Points, in no order, along strands that fork, close into loops and pass close to each other.
Points whose rows are less than 125 apart are linked; no others are. Some points are linked to none.
(45): [ 34   2  26  44  13  16  18  15  12  16 -21  -9  -3  -9  44  26  18   6
 -31 -23  -9  25  16  13  -3 -25 -11 -64  33 -14  -6 -27 -18   2  -6   1
 -29  28  -9]
(331): [ 24  -2  35  15   9 -11   9  25 -18  13  -5 -12   0   6   7 -34   8  -7
 -19 -10   2   1 -24 -35  -8 -41  35  12  -6  -7  17  -5 -29   8  -5  24
  -3  22  -4]
(1055): [  4 -10  -8  12 -17 -11   6  -7  31  28  25   1 -36  14   6 -11 -10  -2
 -29  -1  30 -29  40   3 -14 -11  31   0 -21 -27 -11  20   7 -20  10   0
 -18   7  16]
(1219): [-38 -17  54  14  -3  23  14 -13  22  23  17 -17  21  22  -3  -8 -23   3
  14  11 -15 -12  33   1  -9  11  11   8  -1 -13 -14 -14  16 -42 -15  -8
  -9  21 -23]
(42): [  7  -7  14  43  -9  14  25   5   4  -6  -5 -12  11  -8  -8  21  28 -25
 -17  -8 -15 -45  15  -9  -2  -3   1  -6 -36 -15  43  -2   9   9   9  32
  10  -7  -9]
(706): [ 21 -24   6  -5  -2 -14   9  24  27   1 -26  -1 -23   3  33  -2 -24  35
 -37 -17 -23 -25  -5  20 -17  11  18  -2  25  31  -2  -4   1  16 -41  33
   8  38 -19]
(1265): [-44 -29 -14  -5 -36  31  -5   5  23  -7 -14  18 -14  -7 -10  21   2  40
 -18  25 -13  14  18  17  36  17 -20  41   5   8 -24  -1  -1   1  15 -59
   4 -24  30]
(1060): [-17 -32  37  46   1  -4   8  17  23   2 -28  29  20  39  16   0  14  11
 -25  23   2 -34 -11  -3 -28 -36  -2 -12  -3  16 -12 -23   8  30  26 -24
  18   6  34]
(1191): [-18  -1  -7 -12  -3   6  16  21   5  -8 -37 -11  12   2  -3   2  24  -5
  47  23  41  11   6  -1 -19  -4 -26  26   0  25 -22   5  24   5  31 -51
  59 -44  22]
(221): [-27 -26  25   3 -14  11  19  -4  12  -5 -34   9  17  20  12 -21   9  -7
  -2  16 -39 -16   4  -6  -9   7 -45 -17 -20  26   0 -10  27  21  25  25
  37  12 -30]
(1094): [ 14 -11   5   0  -7   6  -5  23   7  27 -23  13 -16  23  10 -48  -1   7
 -33  -1  31  11  -1 -20 -12 -13  28  25  23  -7 -18   8 -47   8 -15 -12
  -4  19   7]
(993): [-34 -21  18 -41 -14 -16 -16  -5 -10 -19  22   8  17  11   2 -38 -26   5
  11  -3 -25   3 -20  -7  19   1  26  33   6 -10  -5 -14  21 -23 -26 -12
   8 -18   3]
(1259): [ 34  40 -23  -7  13  -3  -5 -15 -27 -16  -7 -13   2   5 -33  14   7 -26
  29 -73  26 -11 -32 -27 -18   3   1 -33   6 -20 -14 -24   5  17 -18  39
 -19   0  -7]
(664): [-37  -9  -2  -4 -10  22 -28  -7  13 -26   9 -14   8 -24 -17  28  -3  25
 -17  18 -29  12  12  25  37  18 -17   5  21 -13   4 -10  14 -16  -7 -36
 -10 -32  11]
(973): [-10   6 -29  13  11  17 -32  -7  -1  -3   7  33   2   2  -4  25 -40  18
 -35   4  -7   7   2  56  20  49  -9 -10  36 -13 -17  -5 -45  21 -19   4
 -36  42  -2]
(769): [ 21 -27   0  -8   8  12  26  29   1  14 -17  17 -11 -22  63   3  27  13
   8   9 -12  31   1   0  21 -15 -18 -29  12  36 -25   4  30 -17  20  -3
  12   2 -14]
(905): [  3  -5 -53 -13 -30  33   0  -8 -15  17  21  12   1   9 -22  -6  13 -26
  -7 -25 -23   8  -2 -23  59  16 -26  12  -2   1   0 -10  -5  -1 -27  25
  -1  -1  12]
(375): [ -7 -29   1 -25 -12  60  16 -15   6  12  -7   4  37 -13  -3 -14  12 -21
   9  -6 -29  27 -10 -24  31   5 -18  18  22   4  -4 -32  -7  -6 -34  -1
  -5  -3  -3]
(137): [ 30  -5   4  -4  19   5 -21  -1  26  22   8  -1 -11  18 -40 -22 -28  -5
  -8  11  35  -8 -19  -9 -32  -5  25  22   8   0 -18  17 -50  12 -27  -3
 -20  33   4]
(29): [ 26   5 -24  -9   2 -18  10   2 -12  18  11  -6 -10   1 -24 -16  22 -41
  16 -17  40 -37  -7 -31 -19   2  30  48 -32 -17  43  19 -17  -3 -10  35
   8  -9   3]
(389): [-11   9   3 -24   0   4 -20  18  -4 -15 -22   2  21  14  12 -26 -15  -7
 -19   0  -8  26  10  18   9  24 -12 -32   4  -9 -11  13  21  -3  24  -2
  37 -25   4]
(1053): [-13  16 -55  -7  -3 -21 -21 -24   1   9  24  35 -11  -2 -28  11   5  -6
  -2  14  19  -4  10  11   2  55  -3  13   3 -26  15  30  -2   4  26 -11
 -10 -38  11]
(990): [  3  -8  12 -13 -14   0  -8  -9  36  -9   2 -19  -8  -8 -44  24 -45  -7
  23 -10 -27 -20  39  32  -2  12 -14  -5 -47  -7   2  15  33 -27   7  22
  20 -13  12]
(738): [ 13  15 -17 -20  -8  10 -17  27  17  -1 -37 -38 -38 -12 -30  -1  -6  -9
  13  17  40 -11  26   8 -13  -3  -5  33 -41   7  21  54  -8 -13  21   5
  29  -4  22]
(410): [ -3  38 -13  -4   8   8  18  -7 -24  -3 -22 -27   8 -23  25  22  42 -39
  27  -1  13  21   6 -20 -13  16 -39  -8  -3 -25  52   4  37 -11  24  20
  28 -36 -22]
(716): [ 34  26 -26 -31 -22 -34 -14  -1 -14 -42   2 -20 -19 -21  22   0 -19  -8
 -17 -66   2   8 -11   1   8  -7  10 -16   7 -24  34 -17   7  15 -40  14
  15 -28  -2]
(940): [ 17   7  13  12   3 -38  16   8 -14  -4  15  25  10 -13  43  -6  16   3
  14 -33   0 -32 -10 -14  -8   7  20   2   7 -12  36  -2  29 -20 -23  14
  -2 -41 -26]
(85): [ -3 -41   9   1 -11 -28   2   5  19 -41 -26  21  18  12  -1 -16   9   7
 -21  -4 -20 -29 -17  -9 -22 -26  18  -5  -9  18  -1 -12  26  36  18 -10
  40 -36  32]
(492): [-10 -20   9   5 -37   6  29  -1  -8  15  25 -16   1   1  32 -17  -3 -21
 -21 -37 -29  12  37 -24  26 -20  32  -1  12 -43   4 -22  12 -26 -16  13
   0   3  -9]
(437): [  2 -39  33  22 -22  26  16  35  15  21  -2  -2  -2  14  -2  -7 -24   3
  -9  17 -54 -14   6 -28  34 -21  28  38 -24  23   5   5  22 -20 -21   7
  10  40  15]
(995): [ -2  35  -4   0  17  -5  13   3  14  17 -10  -4 -33 -22  27  16  24  34
  29  26  47 -26   9  13 -47  17  -9  18  10  17  -5  32  11  -8   6 -21
 -10  -1 -33]
(1153): [  2  -8 -42   9   6 -14 -21 -27   7 -27  -7  28   7   1 -25  16 -23   4
 -28 -13 -12 -14   2  49 -13  57   3  -6  38  -5   9  -1 -42  45 -21   7
  -6   2 -14]
(33): [  1  26  -9   9  10  53  -6 -10 -12  -2   2 -22  16  12 -23  16  -8 -16
  -1 -21  -7  25   1   1  18   5 -30 -47  23 -11 -26 -21  -8  12 -20  14
 -26  38   1]
(436): [-44   2  26   8   9 -11  -4 -20  -6  16  34 -20  -2   6  -6   8   6  29
  21  42  21 -24  17   6  -1  -6  10  13 -11  15   0   8  27 -42   4 -16
 -20   9   0]
(434): [-59 -10  16  14   3   2 -17 -11   7 -13 -20  21  -2   0  16  18   2  51
 -20  28  -8 -25 -16  32 -13   8 -19  18  40  -3  -5 -31 -24  28  -4 -37
 -15  17 -11]
(508): [ 18  20 -15  22  19  -7 -26  -6  12   0  16  -9 -32  11 -60  14  -7  -7
  -6   7  45 -25 -14  23 -19  10   6   9 -16 -22  16  27 -34  20 -22  31
 -24  41  12]
(1111): [ -8 -15 -23 -11  -5 -26 -14 -19  10 -20  -1  31   4  -3  -7  -2  21   3
 -27   5  -9   8  -7  -5  -6  -7  -3 -25  -8 -11  -9   1   7  40  68 -26
   7 -43  36]
(1299): [ -9  -7  40   7  -2 -39  47   5 -24  -2  -9  14  18   4  40 -21  33 -15
  22 -22  14 -39 -15 -30 -29 -18  22   7 -22 -17  25 -10  21   5  20  24
  15 -30 -26]
(655): [-18  -2  -1  43 -36   6   0 -12 -17 -20  40  12   4  25 -12   7 -22 -15
 -18 -23 -45 -29   2   1  45   8   4   1 -27 -16  39 -19  16  -4 -44  30
   0  21  -6]
(1298): [ 15 -13  35  34  10  22  26  28  25   2 -24 -23  29 -23   9  37   8  -4
  28 -14   8 -19  25   4 -11  21   5  15  16  -9  15   6  23 -40 -14  -7
  20 -47 -33]
(1106): [ 14   8  23   0  30   1 -17  -2 -20  18  37   3  30  28 -15 -26 -27 -20
  -3   8 -17  19 -23 -12  18 -17   8 -41 -29   6 -16  -5   9 -12  10  25
 -25  24  28]
(132): [ -1  40  12 -25  13 -50   6   5  -2   9 -15   0 -48 -16  35 -19  17  35
   9  -9  32 -13   2  24 -50   3   6  -3  10 -17   0  16 -12  15  26   7
  -6  17 -27]
(51): [ 13   8  -7 -42   6  10  15   5 -11  22   7 -37 -21 -17   5   9  12   6
  36 -15  10  16 -27 -33  -2 -21 -17  22  17  22 -18 -18  -3   0 -34  25
 -11  34 -28]
(1216): [-16 -44   2 -23 -16  -2  19 -12  27   5  21  18  -4   2  17   0  -8  11
   5   3   1  28  13 -11  -4 -34  35   4  -4   4 -70  -3  33 -17  29 -66
   9 -13  35]
(549): [-44  10  17  -6   5 -27   8   8   7 -25 -19  17  14  26  14  -8  -1  43
 -12   1  20 -12   3  34 -40  14 -14  -5  27 -16 -29 -30 -20  48  14 -32
  19 -14   7]
(487): [ -2  23   8  -9  28 -26 -24 -32 -19 -28  11   0  13  -9 -21 -14  12  -5
  12   7  -7   0 -46  -6 -23 -21 -13 -20   2  -6  21 -17 -23  35   5   9
 -21  -4 -11]
(646): [  2 -24  31  49  18  22  -1   9  22  -7 -20   1  14  -2 -14  15   8   6
   5  51 -13 -28 -12  -4 -14 -29 -14 -10 -15  52  -6   7  15   4  22 -27
   2  11  13]
(473): [  8  -1  -7 -39  14  26 -26  33   4 -10 -21 -27   4 -34   9   9 -19  13
  16  20  15  38   3  14  17   7   1  25  32  23 -29  16   9 -27   2 -47
  20 -26   7]
(257): [ 13  16  16 -36  11 -34 -19  22  -6 -22   7 -26  -2 -25  26  -4 -22  -9
  21 -13   7   3  -3   8  -2 -26  28   1 -15  -7   4  17  47 -34  11   3
  20 -32  17]
(592): [ 36  -4  48  29  18  20  44  38 -18  36 -20 -33   5  -2  21  -7  22 -23
 -10   0  20  31 -13 -37  -8 -38  27 -11  -7  -5   1   5 -38   8  23  26
  13  25 -29]
(183): [ 12 -10 -31 -34  11 -21 -25   8   0 -21  34  -6  -6 -31 -42  26 -46  17
  19  25  -4  -1 -21   4  14   0  16  26 -17  33 -25  23  14  -3  27  -8
  -2  -1  21]
(689): [ 18   4   0  40   2  19   6 -13 -26 -12  -4  24  31 -13  20   1  27  -5
 -10 -41 -21  -1 -34 -13  18  -6  -7 -14  43  -5  28 -39 -38  28 -60   8
 -33  -2 -14]
(37): [  7  44 -13   1  34  14 -16  12 -16   0 -10  17  10  10   0   2   7   8
   4  12  -5 -12 -27  23  -6  53 -46 -21   6  19  13  16  -6  22 -16  31
   3  17 -40]
(798): [-20  18 -11 -33  19  27  -2 -38  -5   5   8  -9   9  -8  10  18   2   7
  18  37  24  50  16  14 -12  30 -29 -20   5   8 -45  -4  -3 -16  34 -46
 -16 -14 -23]
(1194): [-31   5 -18   5 -26  10 -13 -41  10   4  34 -48 -12   5 -51  22 -15 -18
  -7  26   7  11  27  -5  21 -16 -10 -11 -27 -21  11   5  -1 -11  11   6
 -22  26  29]
(270): [ 36  14  -6 -41  17   8  14  -6 -15  26  -3  14  -1 -16  12 -10  16   1
  32 -41   0  25 -37 -16   8  -3 -22 -15  29  19 -36 -36 -27  15 -23  20
 -39  22 -21]
(454): [ 13  -4  28 -10   9   8  18  25 -24  27  11 -49  -1  -8  31  -6   8  -4
  21   2  19  56  23 -21  20 -21  20  -3   7   1  -3  -4  13 -66   0  -4
   6   2  -8]
(1143): [ 28 -19  14   9  20  -7  15 -15   8  26  35  -1   6   3   0  -5  -2 -17
  12  17   3  -6   1 -24 -15 -45  23 -30 -44  30 -29  11  30 -14  33   6
 -14  20  27]
(11): [ 21 -28  28  30   7  52  12  29  16  18  -6 -18   8   0  -2   2 -22  -3
   3  43  -9  15  11 -11  16 -25  19   1 -14  45 -27  18  17 -37  -7 -30
   3  39  20]
(227): [ 17 -10  -8 -11  -6  11  12   0  -9  25  19 -29  11  -1 -36   1   8 -19
  29 -14   6 -14 -15 -54   7 -13  15  55  -9  18  12 -12 -15 -14 -41  20
   4  -2  -9]
(933): [ 19 -14 -50 -20  -3 -28 -17 -18   4 -25   2  14 -16 -19 -12  16 -11   7
 -48  -1 -19  16 -13  -5   2 -13  -8 -19  -1  -1  -6  -9 -25  58  51   2
 -12  -1  20]
(123): [ 18   2  22  -7   1  -7   7  16   9 -14 -18  -8  -2  23  -2 -22 -38  -8
 -12 -21 -11 -32 -15   7 -25  14   8   4 -20   5  16   5  -4  14 -39  61
  30  46 -34]
(463): [ -5 -18  -2  20 -17  39  23  -9  26  -1 -24  -4  10  17 -11  18  23 -14
  33  26  31  37  34   1 -11  13 -11  11 -19  22 -35  11  14 -44  18 -66
  40 -46  17]
(749): [-46   3  13  35 -10  -3 -20 -28 -16 -20  22  -2  13  16 -36 -11  -2 -16
   8  15 -15 -25  -3  11   6   5   1  27   1 -22  47 -10 -21  -5 -32   5
 -11  11 -11]
(926): [  6  11  14 -37  -8 -26   3  12 -28  25  11 -24 -22  -9  28 -22  27   3
  11  -2   3  64   8 -16  42 -36  11  -9  -3  16   1  -2   5 -42  28 -18
 -15   0  21]
(190): [-26   4   9  31 -27  41   3 -14  11   2   0 -49  -8   5 -39  25  -2 -17
  -6  18 -26  24  52   9  22  -4 -35 -14 -27 -21  22  -4   3 -24   8   0
   6  18   3]
(39): [ -1   0  -7  26   3  40 -31  12   1 -13 -14  10   9   2  -4  18 -22  13
 -45  -2 -20   9 -15  38  41  13   5  -5  46 -12  17 -13 -38  12 -60  -1
 -31  32  25]
(818): [ 14 -16  -7 -21   8  10 -10  12   8  -7  12 -36  10 -28   9  24  -4 -16
  30  -1  -3  42   9  -2  24 -17   9  -2   6   6 -16  10  47 -55   3 -23
  32 -29  18]
(773): [-16  24 -17   5   5 -11 -11 -45 -25 -17   6  17   7 -21  12  -1  33  -1
   9  -9 -30   8 -25   3   3 -18 -35 -22  35  -4  14 -30 -41  45  -1  -6
 -37   7 -17]
(7): [ -6   0 -10 -14 -16  39   8 -34  31   1  -9 -17 -12   4 -18  31  -9  -8
  20  47  13  41  35  15 -20  19 -21   5 -27  27 -47  11  -4 -38  12 -47
   1 -13 -13]
(22): [-34  14  -4  -3  -6   2  -4 -61  -8  28  28 -29   0   8 -15  19  19   9
  -6  56  45  23  25 -15   3 -12  -3   5 -23  13  -6   8  -7 -34   7 -36
 -32  11  16]
(275): [ -1  -5  -8  30   5  29 -18   8 -19  -8  -6  37   2  -8  26  10  26  16
 -37   5 -27  -7 -41  10  50  -4 -17   3  27  10  36 -28 -17  10 -50   6
 -28  12   7]
(153): [ 45  49 -27 -30  -2 -32 -14   2 -25 -31 -12 -14 -26 -21 -15  17   4   5
   3 -72   5  27 -32   2   4  -3  -4 -33  24  -9   0 -20 -25  35 -17  14
 -21   1   0]
(106): [ 18 -25  26  -8  -6  50  31  15 -10 -20 -29 -24  41 -15  17  -7   5 -22
  -7 -21 -25  50 -21 -36  27 -17   0   3  30 -14  15 -37 -13   5 -43   8
   3   1 -17]
(537): [ 36  24 -17 -11  12 -46  -2   2 -30   2  23  55 -10 -11  33  -3  19   4
   7 -31 -18  -4 -32   1  14  18  -3 -12   8   6  21  -8  13   3 -20  12
 -17 -27 -14]
(329): [ 15  36 -28 -22  28   9 -11   1 -28  34   0  18 -13   2   9 -26  15   6
   3   8  19  29 -24   1   9  23 -28  -5  14  15 -14   9 -50  17   3  10
 -29  25 -14]
(103): [ 13  12 -34  16  -3 -31  -8 -20   9  13  25  18 -36  12  -6  -4 -16 -11
 -26 -19  24 -30  25  23 -16  -5  21 -27  -8 -38   1  13 -19  22   6  39
 -30  38  14]
(261): [ 22 -11   4  -9   8   2  22 -12  38  15  -4   2 -16 -19  21   9   4  19
  19   6  36 -17   7  -4 -55  -8  11  11  24  17 -49   3 -11  -2 -12 -33
 -19  -2 -35]
(1090): [-37  34 -12  13 -18 -11 -16 -24 -10 -18  21  -9  -4   6  12 -13 -11 -15
 -16  -5  -5  15  52  31   6 -11  -1 -55   0 -52  11  17   5   0  39   8
 -15   4  15]
(768): [-13  21  26 -12  14 -12   2  -9  12 -14  23 -44 -19 -20   9  25 -16  25
   8  -5 -10 -10  11  21 -20 -15 -12 -25  10 -18 -12 -22  28  -7 -13  22
 -20  31 -31]
(1075): [ 18  18  -8  10 -40   6  14   9 -39 -24  12 -21   4  -8  29  -8 -14 -17
 -12 -75  -8  15   5 -22  31 -11  25  -4  15 -35  34 -22 -15   4 -55  17
  10  -7 -22]
(379): [ 13   0  12   3   5  -9 -24  16  12  -8  -7  19  24  12 -26  -6 -37 -21
  25 -15 -14 -31   5  26   3  39   7  12 -47   2  19  38  30 -35  -1  21
  39 -36  17]
(932): [-45  -9  34  30  -8 -30  -3  -6   2   8   0   8 -20  10  43  -3  11  36
 -17   8  -8 -36   5  10 -14 -33  11   6  29 -20  10 -30  -1  -3 -14  -8
 -21  28 -15]
(767): [ 10 -30  -6  14 -13   7  17  -8  36  -2 -28   4  -4 -32  -2  30  33  15
  10  -7 -26 -39   1  -5 -12   7 -35  17  20  33  17 -13   7  18 -21   0
  11 -28 -29]
(611): [-11  -4  -1  -8  23   3 -17   3 -13  -8 -12  41  14  13   9 -13   4   9
 -13  35 -31 -16 -36  10   6  24 -35 -16  -9  41  -7  -1   0  35  22  16
   7  17 -17]
(433): [ 32 -13  30  10  26  27  29   4  28  11 -22 -22  18 -19  20  15  10  -5
  32  -5  38  12   0 -12 -42  -6  -6  -6  30   4 -23  -2  -6 -19 -16 -10
  -1  -5 -48]
(958): [ -9 -19   4 -30   0  30  -6  -7  26  16   9  15   0   8  -6   6 -49  14
  -7  26 -39   8  -3   6  21  11   0   8  -4   9 -37 -11   4   7 -11  -2
 -26  48   9]
(359): [-33  10   1  20 -11  -3  20 -24 -20  30  -2 -20 -17   5  28 -16  55  -2
  -3  17  18  12  11 -30 -12 -36 -20   1   0  -5  17 -12 -14   5  26  -4
 -13  23 -18]
(1196): [ -4  13 -10  -6 -19  -6  -4  27 -22  -5 -36   5  10  30   9 -55  19 -24
 -27 -12  19  14   8 -15   1   7   5  -2  -5 -29  20  16  -3  11  22   5
  45 -33  20]
(148): [ 27 -16  -6  19  17  -4  22  -9  -1  44  36  18  26   1  -2  -3  21 -24
  22  -3  17 -17   8 -36  -3 -12  36  -1 -40  18  -4  32  38 -37  29  -5
   3 -21  26]
(263): [-13 -32 -33 -13   3 -41 -24   8  -5 -28  -5  33 -34 -10 -26  11 -17  31
 -20  31  11  -9 -19  16  -7  23   9  65   3  12  -2   2 -33  39  16  -9
  -2  17 -17]
(252): [-16  -6 -28  24 -46  10   4 -21  14   2  23   1  -4  18  -1  -6 -28 -15
 -26 -37 -32 -18  54   9  24   8  13  -3  24 -34   8  -5 -10  -1 -34  25
  -6  32   3]
(159): [ -4  34 -30 -37  19 -48 -14  12 -34  -1   9  29 -25 -20  29   2  10  19
  28  14   4 -15 -24   1  -4  24  -9  27  -1  23  17  21  28   4  22  10
  11 -20 -17]
(377): [ 20  19  18  -5  28   7 -16  22 -24  -1  10  -1  43  20 -20 -22 -21 -36
  14   3   4  -7 -30 -11   4  18   8  -3 -41  12  20  20  16 -16  -1  37
  21 -13   2]
(465): [  1  -8  20  -3 -14  29   7  -7  23  -8 -29 -45  -4  -7 -49  17 -21 -13
  26   1 -27  10  31   2 -15   0 -32   8 -30  -2  16  -6   3 -12  -4  15
  26  -1 -11]
(239): [-10   8 -22 -21  20 -52  -3  37 -17 -18  -9  35 -26  -2   5  -4   0  44
  15  15  40 -20 -16  15 -25  15  13  45   7  19 -19  12  -2  27  36 -27
  20 -17   4]
(469): [ 18 -47  20   5 -25  10  18  25  35  -3 -23   5   3   5  22   4 -29  15
 -32 -14 -61 -18   9  -6  17  -5  22   6   5  23   8 -10  31   0 -42  17
  14  21   7]
(881): [-41  10  20 -17 -11   0  19  18   2  -5 -23 -22   7  28   2 -30  24  10
  16  10  47  13   5  -8 -32 -16 -21  24  15  -5 -19 -17 -12  20   5 -30
  34 -13   1]
(124): [ -6 -24  -9 -26  19 -20 -30  -5  -9 -13  36  37  24  -9 -19  -8 -19   9
  13  11 -17  -2 -37   4  19  13  22  24  -1  18 -19  12  16 -10   5 -22
   0 -33  19]
(1025): [-39 -32  20 -23 -14  -3  21  17  10   9  18  19  27  33   8 -37 -13  10
  19  -9  -2  12   6  -9   9 -13  22  25  -6  -2 -50   0  35 -24   6 -34
  34 -18  38]
(675): [-22  50 -14  33  22  -8 -16 -18 -10   4  28   8  -8   5   0  24   0   5
 -14  27   1 -12  14  39   2  25 -27 -53  -3 -26  18  19  15   2  24  11
 -38  16   5]
(1168): [  4  11 -71 -16 -30  -4 -15 -26   1  12  31  10  -7   3 -44   8  -4 -32
   6 -24  -2   0  13  -3  34  32 -18   4 -14 -22   8  19   2   1   3  23
   4 -26  18]
(1040): [ 33 -14  29  44  19  51  57  20   1  30 -13 -39   4  -7   4  39  33 -14
  13  16  30  17  -4 -35  -8 -17   4   9  -7  14  -2   4 -25  -4  -2  12
  13  20 -40]
(342): [ 17  33  -7  -9  15 -15  -9  15 -22   4 -41  22  -6  18  13 -52  23 -12
 -24   1  11  20 -18  -5 -19   5 -12 -29   1   2  13  20 -36  43  34  17
  13   8  -1]
(666): [  0  45 -35  20  -3  33  14  -3 -25  10 -11   1  20   4  -8  11  31 -34
  16 -20  -9  -4   7  -8   9  49 -55 -10   3  -3  37  11   6   7 -12  34
  13 -12 -31]
(47): [ -6  -5   5 -23  -3  13 -18  -7  16 -42  -3 -19  28 -17   1  15 -27   3
 -19 -14 -42  18   3  24  15  18 -12 -32  22 -15  -2 -17  24  -1 -21  -7
  14 -27  -3]
(750): [  8 -11 -31  28 -14   2 -13 -37  24 -27  -9  13   3  11 -47  34 -14 -12
 -24 -26 -32 -30  -7  14  -2  10  -9 -19  13   2  15 -24 -28  53 -32  21
 -11  17  18]
(135): [  0  -9 -10 -12 -11  -7   0  10  -5  -2 -21 -19  -5  -3 -33 -13  21 -27
  26  12  24 -27   5 -30  -4 -16   9  44 -47  14  36  30   6 -10  27   0
  35 -29  32]
(560): [-22  37  11   3  14 -26 -25 -17 -32 -25  11 -15   3   2  -9 -33  10   0
  16  -6  18  -2 -20  14 -24  -3   7  12  14 -37  40   7 -30   7 -23  10
  -8   6 -26]
(144): [ 10 -32  -2  12 -19  -4 -11   8  25 -12 -40  30  -1 -11 -28   6   0  27
   7  -8 -29 -33   4  14   3  31 -11  38   8  29  20   6  -8   3 -29 -11
  30 -53   1]
(80): [ 22  45   8   6   1 -31  -1   8 -26  -8  17 -15 -13   5   4 -15  -7 -18
 -13 -36   0   4  12  16   1 -16  14 -58 -22 -38  26   6  -1   0  14  38
 -27  24  16]
(910): [ 16  24  23 -17   9 -27 -12  21  -5 -29  11 -50 -27 -23   7   8  -3  12
  -9  -6   0  12   6   8  -4 -46  19 -28 -11 -20  17  -3  23 -16   9  13
 -14   2  12]
(409): [ 13 -12  20  30  10   2  56  19 -20  35  -8  11  25  -4  25   0  42 -28
  26   1  29 -25  -3 -47 -14  -5  33  20 -18   3  20  18  14 -10  32  13
  22 -38 -14]
(334): [ -4  23 -37 -17  16   6  -6  -7 -11  13   7  29   2  -4   5  18  -4  17
  -7  30  24  31   6  10  -7  50 -14  -3  -8  10 -32  32   2  -2  58 -43
 -16 -28   5]
(979): [ -7 -16 -10  19   9 -37 -30 -21  -8  26  25  41 -18  20 -11  -3   5   3
 -16  48  30  -5 -25  -8  -2 -31  21   3 -16   8  -3   9 -27  12  32 -19
 -34   5  41]
(143): [  0 -23  -8  10 -23  -7  12 -25  30  32  27  22 -27   5  31   6   4   8
 -25   2  15   9  36  -1  -9 -24  28 -15  -8  -9 -50   2  15 -27  22 -42
 -26 -11  23]
(1157): [-20 -26  15 -11  -5 -35 -18  34  11  -7   0  31 -16  42  -2 -35 -50  21
 -27  16  11 -10   0  32   3  13  39  12  -3  -7 -31  14   5   5   9  -1
  20  14  29]
(1008): [-29  29  45  12  13  -2  -8  -8 -23  -5  -1   8  32   4  37 -25  -2   9
   6 -12 -24  23  10  37   8   8  -9 -47  36 -25  -4 -20 -20 -16   0 -18
 -37   5 -16]
(1148): [-14 -28   1  21 -15   9 -10  32  16   2 -20  34 -17  10 -20  -1  -9  37
   2  26  -6 -25   5  21  22  20   3  43   0  36 -16  24  -6  -7  -6 -43
  14 -14  27]
(344): [ 32 -12 -31 -49  11 -32  -8 -13  16 -20  14   4 -18 -19 -30  15 -26   0
   0   0  -1 -19 -21 -13 -24 -14   4   3 -23  20 -23   0  -1  42  37  22
   1   9   7]

A piece is two or more points that can be reached from each other along the links. Count, over all rows, the pieces, the separate loops (a circle has one, a figure eight two, a Y none), the forks (points with three links) and the tips (points with one).
pieces -> 5
loops -> 0
forks -> 7
tips -> 17

A tip is a point with one link. Name the tips that can be reached along the links from each point below, in the order of the rows.
(434) -> (106), (932)
(1143) -> (1219), (263)
(329) -> (221), (738), (410), (767)
(973) -> (1259), (750)
